A landscape with many valleys, sampled at points; each row gives a point and its height.
A ball rolls from a point to the lowest of its 2 nearest points, and stops where none of them is lower. Distance is the straight distance between rows; heights are no part of it.
J_703: 8 -9 -8 -9 -4 -29 -8 29 -6 -17 -25 14 -15 20 6 -2 -12 13 27 5  h=5.60
J_747: 8 15 -11 -8 -2 -17 -15 25 -2 -13 -27 -12 -23 26 7 -13 -17 10 19 -2  h=5.39
J_613: -11 3 14 17 -7 -8 -26 9 -10 10 24 13 25 -2 -26 45 9 0 20 -2  h=3.64
J_54: -21 19 -19 0 -10 15 23 3 -15 -19 -1 -4 10 -1 -11 -12 4 -9 3 3  h=4.48
J_126: -30 2 -6 10 -8 -9 0 31 -25 -9 0 -3 -3 15 -21 -10 3 3 17 -12  h=5.46
J_929: 1 11 25 12 4 -12 19 2 -3 -18 -23 -40 9 -8 -5 2 -1 4 -4 18  h=4.38
J_522: 21 -8 11 -17 -11 -15 -16 3 -8 19 0 -14 -18 8 -4 -4 -9 9 -26 16  h=1.63
J_968: 16 -5 4 -15 5 14 19 -26 20 20 1 -11 -1 -21 -5 -9 22 17 -31 15  h=2.98
J_812: -9 11 -9 12 16 -21 0 -6 -8 5 11 16 10 -6 4 25 -7 -11 5 9  h=2.60
J_262: 2 5 -18 9 5 -20 -16 8 7 -16 -14 -22 -5 17 -18 -37 -4 11 12 -3  h=4.87
J_528: -11 7 -17 -4 3 -3 19 2 -10 -14 -11 2 -8 -10 -16 -26 4 20 -12 18  h=2.15
J_466: 34 0 -5 -8 -10 18 31 -17 19 17 9 -25 -7 -18 10 18 7 15 -17 -7  h=2.14
J_884: 8 -7 -34 -22 11 -10 17 6 0 -1 3 37 -7 -3 22 9 -9 6 -10 15  h=6.53
J_957: 8 -4 18 -14 -13 8 4 -25 -10 1 17 8 15 -34 -2 7 6 -12 -15 30  h=3.81
J_212: -4 29 -16 14 12 -5 5 -12 -10 0 25 21 11 -27 5 32 -1 -19 12 24  h=1.81
J_757: -9 11 -9 -6 -15 6 -4 32 -15 -4 7 -7 -10 29 -8 17 3 -13 11 -28  h=2.95
J_831: 3 18 12 4 1 -19 9 -5 8 -20 -19 -22 2 6 11 1 -17 -11 4 17  h=4.73
J_890: 15 -27 29 -4 -8 -3 -17 5 -1 22 12 1 -3 -15 -5 -2 1 14 -14 -5  h=1.10
J_236: -4 -32 38 -9 -3 7 -17 13 -20 17 -1 18 -13 -22 -2 4 0 10 7 -11  h=2.09
J_483: -18 5 6 0 1 8 17 -11 -13 -19 4 -21 13 -10 -9 -31 1 -20 -8 11  h=4.88
J_248: 12 -10 12 -21 0 13 -13 -24 12 25 21 17 5 -6 18 23 3 -11 -15 1  h=2.40
J_149: -5 13 8 28 18 -34 14 -3 -6 -4 -13 -23 3 -17 -2 13 -8 11 -6 29  h=3.91
J_176: 19 5 -16 -2 3 -23 -17 -3 20 -11 -21 -1 -19 31 16 -3 -26 -3 15 -5  h=5.19
J_160: -14 9 -10 4 -9 22 23 -3 -34 -8 19 -15 13 -5 -20 1 6 -34 0 0  h=4.04
J_163: 6 -4 -36 -9 22 0 5 15 6 3 -5 22 -25 11 18 -3 -3 15 -3 -6  h=6.68
J_401: 14 4 7 25 2 4 -9 -45 42 2 -12 -23 20 9 -10 -8 19 -4 -7 -14  h=5.95
J_712: -13 -13 21 -7 17 -6 -14 8 -24 10 3 23 -17 -20 19 8 -6 -5 12 -3  h=3.13
J_23: 11 -9 -16 -10 24 2 15 -6 6 -17 -7 39 2 -10 41 13 -10 -2 8 8  h=6.33
J_265: -10 -12 1 26 -3 -33 0 4 -2 -36 -10 5 12 23 3 -6 -5 -12 33 -13  h=1.85
J_694: -7 1 -26 -20 -7 0 5 -7 -1 -15 -1 13 5 -4 -10 -36 -8 0 -10 24  h=1.69
J_440: -6 -6 1 23 27 -19 1 -15 15 9 -2 20 -2 -9 7 -8 0 19 -12 2  h=3.85
J_717: -16 -1 -6 8 9 0 -10 -2 2 8 17 23 1 5 0 1 -2 -9 -3 -15  h=2.48
J_299: 6 0 4 14 26 -10 1 -33 27 25 -22 3 -2 -10 11 11 -2 15 -24 2  h=3.41
J_745: -2 5 -19 16 -3 -29 -8 -1 12 -38 -2 9 18 26 -8 -17 -8 -6 19 5  h=1.29
J_380: -6 15 -9 -7 11 15 -2 -8 -18 12 27 35 -4 -27 2 28 -6 -29 12 20  h=0.62
J_14: -6 -13 5 -3 -17 17 14 -2 -31 5 20 -4 14 -24 -27 -5 2 -18 -8 8  h=3.50
J_142: -15 -13 3 -2 -10 -9 -25 10 -5 -2 -1 10 -4 15 -22 -40 3 -5 9 -9  h=1.59
J_439: 31 -17 4 -14 0 3 0 -3 -7 28 20 -18 -22 0 6 1 -3 8 -25 5  h=1.27
J_931: 4 6 -36 -1 -10 -18 -4 -9 18 -22 12 22 16 24 -11 -18 4 -5 1 22  h=0.81
J_247: 32 -16 16 22 6 -16 -16 0 9 15 -8 -44 -10 9 -8 -4 -12 8 -10 -12  h=0.95
J_539: -6 9 -20 2 -3 8 -7 20 6 -2 -8 1 -19 32 0 2 3 0 13 -36  h=2.53
J_769: -35 10 -3 2 -5 23 12 20 -8 -29 -5 21 18 -7 -8 8 9 1 22 -9  h=4.74
J_642: 3 -10 28 -16 12 6 -11 2 -12 15 -15 16 -22 -17 31 -9 -16 8 -3 5  h=3.36
J_226: -22 6 12 21 10 3 -15 5 16 13 21 18 27 2 -15 42 9 0 6 -15  h=4.46
J_928: 37 -14 14 1 -7 -2 -3 -12 15 6 -2 -45 -8 1 4 -16 -6 16 -12 7  h=1.39
J_129: -4 12 -23 -9 11 11 29 8 1 -1 -23 0 -20 -13 9 -8 4 35 -13 13  h=2.62
J_537: -1 9 13 -9 -18 26 23 -12 -1 -24 -10 -28 14 2 -1 -18 13 -14 -5 1  h=5.22
J_852: -11 -6 4 23 17 -17 -7 -2 0 7 1 -9 -8 1 -10 -18 3 11 -10 -3  h=4.25
J_424: -14 21 -4 -16 -18 17 -3 25 3 -3 -4 15 8 13 -13 26 2 9 6 -7  h=3.30
J_282: 14 -1 -5 -9 8 -1 13 -13 -12 12 25 -22 -13 -6 3 0 -1 -10 -29 14  h=0.87
J_946: -10 -5 -1 18 13 -23 4 7 -9 -14 -11 -23 -16 10 -3 -42 -6 4 8 -4  h=4.61
J_810: -3 -13 -8 4 -6 14 8 13 -29 15 21 -21 -8 6 -32 -15 9 -10 -23 -11  h=6.94
J_127: 11 7 -7 6 19 -16 -1 -17 23 -10 -19 -7 -13 10 27 -7 -25 -10 -3 9  h=5.00
J_419: 17 -13 3 -12 -19 8 19 -25 5 15 23 -12 13 -26 -6 3 5 1 -27 21  h=3.38
J_308: -31 6 -18 -13 -3 36 17 22 3 -17 -13 26 3 0 6 -9 1 7 18 -19  h=4.07
J_898: -30 -3 -9 3 -1 12 6 18 -26 -7 7 4 -5 1 -10 -9 -1 -24 18 -19  h=5.87
J_486: 3 -8 26 6 -7 -12 -8 -19 -22 5 20 -1 11 -24 -5 11 3 -24 10 21  h=4.41
J_945: 0 15 -3 4 -5 10 16 -13 6 -6 8 -8 23 -9 -1 20 17 -4 -9 5  h=2.17
J_411: 7 -5 39 -13 -1 2 -2 -9 -12 0 -13 -6 -8 -15 28 -4 -12 -17 8 8  h=3.59
J_15: -9 25 1 -8 -22 4 -15 7 27 -8 -13 21 24 10 -5 17 11 13 8 -2  h=2.72
J_172: 12 12 0 -10 -15 15 2 19 -5 3 0 -12 -3 15 5 23 5 2 3 -13  h=3.37
J_187: -6 -13 32 -3 3 -8 -8 -9 -3 -13 -21 -11 -14 -1 22 -27 -13 -23 20 -3  h=3.04
J_39: 10 3 8 -3 -5 -16 -17 14 4 18 -8 0 -13 12 0 13 -5 17 -7 2  h=2.04
J_786: -3 0 3 -6 6 8 -10 -12 -19 19 28 13 -3 -7 8 20 -2 -22 -4 -1  h=1.76
J_203: 8 3 12 14 -18 -21 -18 9 -5 18 14 0 20 8 -14 42 4 -3 0 0  h=2.93
J_865: -18 7 -12 7 13 10 5 -4 16 -5 -1 11 2 3 13 -2 13 2 -1 -12  h=3.01
J_722: 25 10 -9 -16 -7 -17 2 -15 -5 8 27 -27 0 4 2 24 -10 -22 -25 20  h=1.26
J_950: 9 -10 -34 -16 5 -11 3 -20 22 -25 2 28 14 5 -11 -37 6 1 -1 33  h=1.23
J_297: -26 5 20 11 14 20 2 0 16 6 -8 29 11 -24 5 20 20 24 6 -9  h=5.90
J_364: 23 10 -8 1 -7 1 18 -20 -4 2 30 -18 21 -7 -2 33 8 -15 -12 11  h=1.66
J_978: 9 -2 11 0 15 -2 -9 -27 20 25 6 18 7 -17 14 26 7 6 -18 13  h=2.90
J_368: 2 11 -13 -17 -1 -9 6 4 7 -20 -3 33 3 10 36 15 -12 -8 20 1  h=6.10
J_981: -26 -9 -12 -3 1 22 -1 18 -29 18 23 4 1 1 -26 6 -4 -18 3 -20  h=6.27
J_958: -18 -3 21 7 11 25 -9 -6 21 18 15 18 22 -15 -12 31 20 18 -4 -21  h=5.21
J_167: -22 6 -22 -15 0 44 18 1 15 2 -3 13 -4 8 15 3 10 -1 3 -20  h=3.54
J_677: -3 17 -1 22 28 -18 16 -1 -22 7 0 -2 -6 -27 5 25 -5 1 6 22  h=3.33
J_725: -29 15 5 -2 2 23 4 5 -2 -7 -1 33 20 -22 -1 20 6 15 14 3  h=5.47
J_210: -1 24 -2 -9 -23 -13 -22 4 23 -22 -20 13 15 28 10 -3 -5 0 16 5  h=2.18
J_726: 16 -9 25 -25 2 10 -5 -7 -1 27 4 17 -8 -15 31 16 -4 2 -12 11  h=2.85
J_123: 16 -1 -2 1 -7 27 33 -5 18 16 -4 -20 0 -21 -3 8 23 31 -16 3  h=2.52
J_333: 6 11 14 7 -6 28 4 -23 23 -18 -19 -26 18 5 10 -13 13 -11 0 -14  h=5.51
J_77: -6 2 -17 -15 -9 -26 -3 25 -12 -14 -3 25 -8 19 18 15 -12 -5 33 1  h=5.86
J_369: 6 15 -16 6 -15 -25 -36 -3 24 -17 -9 2 11 29 -11 -15 -5 3 11 0  h=1.77
J_529: -15 -26 22 -8 -31 7 -25 1 -10 5 3 3 8 8 -27 -25 2 -12 -2 -10  h=2.30
J_854: -3 -17 9 7 3 -21 -8 -6 5 -28 -15 12 -4 10 21 -23 -17 -19 28 -8  h=2.47
J_7: -14 19 -17 15 -9 -13 -6 21 -8 -10 -9 -19 -2 22 -27 -23 8 11 -3 -5  h=5.11
J_579: -16 -22 -16 16 22 -11 -3 29 -3 -1 -1 12 -20 12 -4 -14 1 16 9 -29  h=1.60
J_148: 13 5 -6 -19 6 18 8 2 1 12 -20 -13 -18 -3 9 -16 7 17 -14 10  h=2.21
J_839: 13 0 14 12 -5 -28 -13 6 -4 8 3 -17 1 17 -4 16 -5 -6 -4 -4  h=2.45
J_47: 27 4 2 -21 -5 11 -5 -7 9 -2 -14 -41 -11 2 4 -23 0 1 -8 6  h=1.79
J_808: 33 -23 21 11 -1 -4 -10 4 7 21 2 -20 -11 -6 4 10 -8 23 -12 -17  h=0.44
J_941: 24 -2 2 20 1 30 7 -31 31 3 -6 -29 10 13 5 -2 15 -6 -6 -29  h=5.75
J_269: 4 -1 -21 17 15 3 -8 19 14 3 -12 11 -20 24 6 -19 -2 21 11 -32  h=2.12
J_228: -30 -20 -5 5 -3 17 9 22 -36 13 13 -10 -7 -11 -40 -11 4 -3 0 -13  h=6.65
J_133: 38 -3 14 -4 -7 8 16 -6 16 5 -14 -33 -8 -4 20 11 -9 10 -8 0  h=1.78
J_55: 2 -27 24 -8 -25 13 -4 0 -19 -3 9 -2 11 -12 -14 -19 0 -21 -4 0  h=2.92
J_708: -23 -24 -4 5 2 4 -12 30 -15 7 -9 5 -20 3 -17 -36 6 10 10 -19  h=0.70

For each start below, name the point where the ball stops.
J_941 | J_708
J_884 | J_380
J_831 | J_380
J_297 | J_282
J_981 | J_248
J_401 | J_708

Call two points neighbours if one is among the 2 nearest of the other. Go from one point of each pair to the other, from neighbour to neighbour, staying as low as possible. Name the highest point that can't be avoided.
J_745 / J_248 | J_642
J_708 / J_808 | J_172
J_745 / J_928 | J_129
